Points on a hilly landscape, in no order, each with its height.
From any point a ball rolls to the lowest of the 5 points nearest to it. It stops when none of these is lower. Distance is the straight distance between rows; heights are no part of it.
vudet: [ -6  13   1  18  -5   9   9  14 -13  -1 -14  19  -4  -3   7   9 -27 -14
   7  -1  14   7  27   4]  h=257
gemi: [ -3   0   3   5   0   1   2  -6   3 -11   0  10  -7  23 -23   8 -15   6
  -1  -2  -7  -5   0   1]  h=296
pura: [-11  16  -6   3 -12  -9  11   0 -11   4   0  -6  -4 -13  12   8  -2 -17
   4  -2  14  21  18   8]  h=274
bokat: [  8 -11  -1 -19   0  -2  -6  -8   6   6   7  -4  10   0   5 -12  24   9
   0   0 -16 -14 -24  -2]  h=657
tor: [ 10  -7  -3 -23  -6   9 -21 -12  17   8   2  -2   3   7 -10 -10  26   9
  -5  -6 -19 -16 -21   0]  h=214
luz: [  4 -14   1 -16  -4  -2  -6 -13   6   3   3   1   8   5  -2  -7  16   4
  -2  -2 -16 -10 -19  -2]  h=539
Sozog: [  8 -10   0  -9   6  -6  -4  -5   0   3   9  -8   8  -9  13  -6  18   3
   0   7  -5  -1 -19  -6]  h=259
Paba: [  0   0  -2  13  11  26 -12  -1  10   4   7  34 -12  41 -19   4 -32  20
 -18  -6 -15   2   0   6]  h=406
luk: [  2 -13   2  -8  -1  -2   1 -14   1   1   5   1   9   6  -4  -1   9   0
  -4  -2 -12  -6 -16  -2]  h=309
sumov: [ -7   3  -6  -8  -8 -28  15   7   0   1  -4 -32  11 -26  16  -4  13 -10
   4  -3  14  16   9  10]  h=111
Busir: [ -6  10   6  25  -9  11  12  25 -18  -6 -13  29  -2  13   0   0 -34  -4
   4   3  -2   7  25  13]  h=297
Vegu: [ -2   6   1   9  10  14 -10  -2  10  -5   4  24 -15  34 -22   4 -26  15
  -8   1 -14   3   8   1]  h=391
gunod: [ -7   7   1  20  -5  10   9  13 -13   0 -10  17  -5  -1   3   6 -25 -11
   8  -2  15   5  22   7]  h=222
nupod: [ -1  -5   1 -10  -5   3 -11 -15   8  -6   0   8  -1  20 -18   5  -4   8
  -6  -6  -9  -8 -12  -2]  h=302
mel: [  4 -10   0 -18  -7   4 -15 -14  11   2  -1   4   4  10 -10  -5  12   7
  -7  -6 -16 -12 -18  -2]  h=287
Zaro: [ 18  -2   0 -26   0   2 -12  -5  15  11   9 -14   4  -3  -2 -19  39  17
   5  -4 -13 -26 -26  -5]  h=264
zub: [ -4  11   4  23  -5  12   7  12  -4  -8  -3  18  -9  26 -19   4 -22   4
   3   4 -10   0  23  11]  h=445
tas: [ 11  -6  -1 -23  -4   4 -15  -7  15  10   4  -4   5   3  -2 -13  29  12
   0  -5 -19 -19 -22  -1]  h=121
miviv: [  2  -5   0 -14  -7   8 -22 -14  16  -5  -3   9  -2  18 -18   1  -2  14
  -9  -5  -8 -12 -16  -1]  h=339
ril: [  3 -13   2  -5   6  -4   0  -9  -3   2   9  -5   7  -6   8  -4  14  -3
  -5   7  -6   2 -17  -3]  h=207
pofo: [ -4   3  -6   7  -2  -4   3  -4  -9   3   6  -8  -2 -15   4   5   6 -13
  -3   4   9  17   2   6]  h=492
Fug: [ -6   6  -2  18  -4  10   9   4 -12   2  -4  10  -4  -4   1   8 -16 -13
   6  -3  15   6  17   5]  h=173
Fos: [ -6   0  -4  -8  -7 -26  16   6   1   2  -4 -37  12 -31  17  -5  16  -9
   4  -5  14  10  10   5]  h=70
rezen: [ -3  -4  -3  14  -1   3   7  -6  -9   3   5   0  -1  -7  -1   5  -1 -13
  -2   0   8   9   2   5]  h=181
Neki: [ -3  -4   3   5  -1   2   5  -8   0 -10   1   8  -2  19 -19   7 -11   1
  -2  -5  -6  -5  -2  -1]  h=213
Goguf: [ -4  -1  -4 -13   1 -25   9   4   4   1  -3 -37   9 -29  14  -2  23  -5
  -2   0  13   7   5  -5]  h=2
vap: [ -3  -2   0  17  -3   8  11  -3 -10  -1   2   4  -3  -1  -7   5  -9 -10
   1  -3   8   2   3   6]  h=71
muf: [  5  -7  -4 -23   7 -20  -1  -1  10   3   1 -38   8 -28  20   1  33  -4
   2  -1  12  -5  -8 -23]  h=145
puvud: [ -2   3  -2  15  14  22  -8  -2  13  -1   5  30 -14  38 -21   4 -29  14
 -13  -2 -15   4   7   4]  h=417
bod: [ -9  14   4  17  -2   5  10  17 -16  -2 -18  22  -3  -3  11  10 -31 -17
   5   1  14  13  32   2]  h=322
Feba: [ -4   1  -5  -5   1 -19   2   4   0  -1  -1 -27   4 -24   8   0  18  -6
  -3   7   9  13   1   1]  h=106
Vovik: [ -4   6   3  18   0   8   8   8  -1  -8  -1  13  -6  24 -21   6 -22   4
   3   1  -9  -2  17   9]  h=400
rol: [ -2  -2   2  -8  -3   4 -14 -13   9  -8   0  12  -3  19 -20   5  -8  12
  -7  -4  -8  -8 -12  -3]  h=317
peme: [ -2  -7   3  11  -1   4  10  -8  -8  -2   3   2   1   6 -11   4  -7  -7
   0  -2   1  -3  -2   2]  h=124
Gefup: [ -5   4  -2  15  -3   7   7  -1 -12   5  -2   6  -4  -7   1   6  -8 -13
   3  -3  16   8  12   6]  h=138
Zim: [ -5  -6  -4 -11  -8 -28  21   0   3   5  -3 -40  14 -35  22  -9  20  -6
   4  -7  16   4  10  -1]  h=90
rute: [ 13  -9   1 -18   7  -5  -8  -3   4   4   7 -14   7 -12  16 -13  26   8
   6   5  -6 -14 -24  -8]  h=388
Vasit: [  5  -7  -1  -6   9 -11  -4  -2   0   0   6 -16   6 -18  12  -5  18  -1
  -2  10   0   4 -14  -6]  h=116
kodi: [ -7   8   3  20  -6  10  10  21 -16  -3 -14  22  -3   4   4   4 -30  -8
   8   0   9   6  24   8]  h=258
kanop: [ -2  -1   2  -5   2   3  -9 -11   8  -8   0  11  -6  21 -24   7 -13  10
  -5  -3  -9  -5  -5  -3]  h=323
beru: [ -1   2   0   9  10  19 -12  -3  11  -1   7  28 -12  34 -19   3 -29  21
 -11  -2 -14   4   2   3]  h=389
seda: [-10  18  -5   7 -11  -5  11   2 -13   6  -5   5  -3  -9  12  12 -10 -21
   4  -2  13  18  25   4]  h=245
ped: [  5  -6  -3 -12  12 -14  -5   1   5   1   2 -26   5 -23  15  -2  23  -2
  -1   8   6   2 -11 -13]  h=117
Zubof: [ -6   6   4  24  -7  13  13  20 -11  -6  -7  20  -6  13  -9   3 -27  -3
   7   2  -2  -1  22  11]  h=217
Nepu: [  3  -4  -3  -8   9 -13  -4   1   0   0   4 -22   3 -22  11  -2  20  -3
  -5   9   5   7  -9  -6]  h=73
Zuvo: [ 15  -7   1 -20   7  -7 -11  -2   7   6   8 -20   7 -15  18 -13  29  11
   9   4  -1 -19 -27  -9]  h=240
luri: [ -2  -5   3  -3  -1   0  -2 -12   4  -8   0   7   0  18 -17   5  -7   4
  -4  -4  -9  -8  -8  -2]  h=270
zon: [ -8  14   7  18  -5   5  10  21 -15  -2 -20  23  -2   0  13  10 -33 -16
   3   2  11  12  33   2]  h=358
bitaf: [ -3  -6  -3 -18  -1 -26  18  -3   6   7   2 -42  15 -35  21  -6  34  -5
   0  -7  15  -1   6 -14]  h=273
buf: [ -7  11  -7   9  -7  -1   8  -2 -12   6   1  -1  -4 -13   8   8  -2 -16
   1  -1  14  17  14   6]  h=197
bimal: [ -6   6  -6  -4  -6 -19   8   2  -5   1   1 -24   1 -23   9   1  13  -9
  -1   3  10  18   8   7]  h=226
Seva: [ -4  -1   2  18  -3  10  12   4 -10  -2  -2   9  -5   3  -8   6 -15  -7
   5  -2   9  -1  11   7]  h=113
kulu: [ -4   6  -1  19  -5  10  10   9 -15   0  -6  13  -3  -1   0   6 -21  -9
   6  -3  14   4  19   7]  h=206
rosu: [  0   0   2  -5   1   7 -18 -12  12  -9   2  16  -8  22 -21   3 -15  18
  -8  -3  -9  -5  -8   1]  h=338
vis: [  0  -3  -3 -15   8 -20   0   3   6   2  -1 -35   7 -27  14   0  25  -4
  -3   4   9   2  -5 -13]  h=80
Vetom: [  0  -9   0 -14  -7   4 -16 -16  12  -2  -2   8   3  14 -14   1   5   8
  -7  -5 -12 -11 -16  -3]  h=321
lizin: [ -9  12  -6   0  -9 -17   9   4  -6   2   2 -18   0 -18  10   3   6 -15
   0   0  12  23  11   9]  h=328
Moren: [  4  -9  -2  -2   8  -6  -1  -7  -4   3   8  -9   4 -12  10  -4  14  -5
  -4   9  -1   6 -13  -4]  h=163
Dute: [ 14  -7  -1 -22   9 -10 -12  -3   6   5   4 -25   7 -20  23 -10  29   7
  10   1   5 -18 -25 -15]  h=180
ger: [  9  -5  -4 -22   9 -16  -7  -2   9   4   2 -32   7 -27  21   1  30   1
   5  -1   9 -10 -15 -25]  h=154
mir: [ -4   6   3  21  -7  12  12  14 -13  -5  -6  15  -4   6  -4   3 -25  -5
   8  -1   8  -1  18   8]  h=220
Tama: [ -2   3   1   3   7   8 -13  -7  11  -8   4  20 -13  29 -22   5 -21  16
  -7  -1 -10   1  -1  -1]  h=363
Fif: [ -5   9   1  18   6  12  -1   3   6  -5   0  22 -15  33 -24   5 -25   7
  -4   4 -16   3  18   6]  h=428
fuga: [  4  -7  -2 -17   9 -16  -4   3   6   1   1 -32   8 -26  17  -1  28  -1
   0   3   8  -1 -10 -18]  h=126
senof: [ -4   8   2  14   3   9   2   4   4  -7   0  16 -12  29 -23   5 -21   8
  -1   2 -12   0  15   6]  h=437
menil: [ -4   4   4  22  -6  11  13  14 -10  -6  -5  15  -5  13 -12   5 -23  -2
   7   0   2  -3  16  10]  h=14
luvor: [  0  -2  -3  -5   8 -15  -2   0   0   0   3 -25   3 -22  10   0  18  -6
  -4   8   6  10  -6  -3]  h=26
meze: [  1 -11   0   7   1   0   7 -11  -6   1   8  -1   3  -2  -2   0   4  -8
  -3   0   0   3  -9   1]  h=165
bifu: [ 18  -6   2 -24   6  -5 -11  -6  10   9   8 -22   5 -14  16 -16  34  13
  13  -1   3 -28 -32 -10]  h=252
Lig: [  1  -2   2 -10  -3  11 -25 -13  16  -6   1  12  -5  19 -20   1  -9  19
 -10  -6  -8  -6 -16  -4]  h=350
gudu: [  7  -8   0 -14  11 -11  -8  -1   2   0   6 -17   7 -16  17  -7  22   3
   2   8   0  -5 -20 -10]  h=196
ragal: [ 14  -7   1 -24   1  -2  -8  -4   9   8   8 -10   7  -5  10 -16  31  14
   5   1 -11 -20 -26  -4]  h=384
remit: [ -3   1   4  18  -2   8  13   3  -5  -7  -2   9  -5  13 -16   4 -18  -1
   5  -2   0  -5  10   5]  h=290
vuku: [ 20  -2   1 -28   3   0 -11  -5  12   9  10 -20   3  -7   2 -21  39  17
  11  -4  -3 -29 -30  -5]  h=329
bez: [ -8  10   5  23  -5  11  11  25 -17  -6 -16  27  -2   5   7   3 -34 -10
   5   3   6  11  29   7]  h=289
nidiz: [-10  12  -1  12  -6   3  11   7 -13   5  -9  13  -5  -7   9  10 -18 -17
   5  -3  15  13  24   3]  h=212
samo: [ -1  -9   1 -12  -6   1  -7 -15   6  -5  -1   5   4  15 -13   1   4   4
  -4  -6 -13  -8 -15  -3]  h=316
rubab: [  5 -13   1  -9   3  -3   0  -9   1   2   7  -2   9  -1   5  -7  16   1
  -3   3 -12  -4 -19  -2]  h=356
tulug: [ -9  14   7  21  -3   6  10  23 -17  -5 -21  25  -3   1  12   6 -34 -14
   2   2   7  16  34   3]  h=369
pefog: [  0  -3  -4   7   4  -3   4  -7  -8   2   9  -8   0 -13   5   1   8 -10
  -5   5   6  11  -3   2]  h=407
bivu: [ 16  -4   1 -23   3  -4  -9  -5  11   8   8 -15   6  -8  11 -18  32  14
   9   2  -7 -22 -27  -4]  h=355
pog: [ -8  13   9  23  -4   6  11  26 -19  -8 -23  31   0   3  10   6 -39 -14
   0   7   7  17  34   3]  h=379
febob: [ 10  -9   1 -17   9  -8  -9  -3   3   5   6 -18   9 -16  18 -10  25   8
   5   8  -1 -12 -22 -10]  h=269
Tira: [ 14  -6   0 -25  -1   3 -13  -5  15   8   7 -10   5  -1   0 -16  33  13
   3  -3 -15 -22 -24  -3]  h=219
sif: [ -5   6  -5   2   0 -10   3  -1  -5   3   3 -16  -2 -19   7   3  11 -12
  -4   5  10  18   3   5]  h=455
Sov: [ -5   9   3  27  -8  13  11  23 -14  -5 -10  25  -2  13  -3   4 -30  -1
   5   3  -2   4  25  12]  h=275
Pefif: [ -9  11  -3  12  -8   3   8   1 -13   5  -4   7  -5  -9   7  10 -12 -17
   5  -4  15  14  19   5]  h=177
kan: [  3   1   1   3   9  20 -17  -7  14  -1  10  30 -12  33 -21   3 -25  24
 -15  -4 -12   0  -7   3]  h=383
perik: [ -3   8  -1  15  10  17  -6   0   9  -3   1  27 -13  37 -22   3 -26   8
  -9   1 -16   6  15   4]  h=427

Where does a ball stop that starts at each point below?
rosu -> vap
perik -> vap
bifu -> Goguf
bivu -> Goguf
Paba -> vap
rol -> vap
febob -> Goguf
rute -> luvor

Two balls start at each pair of points below. Name the first point that both come to, or write -.
Vegu / samo -> luri
miviv / senof -> luri
puvud / Lig -> luri
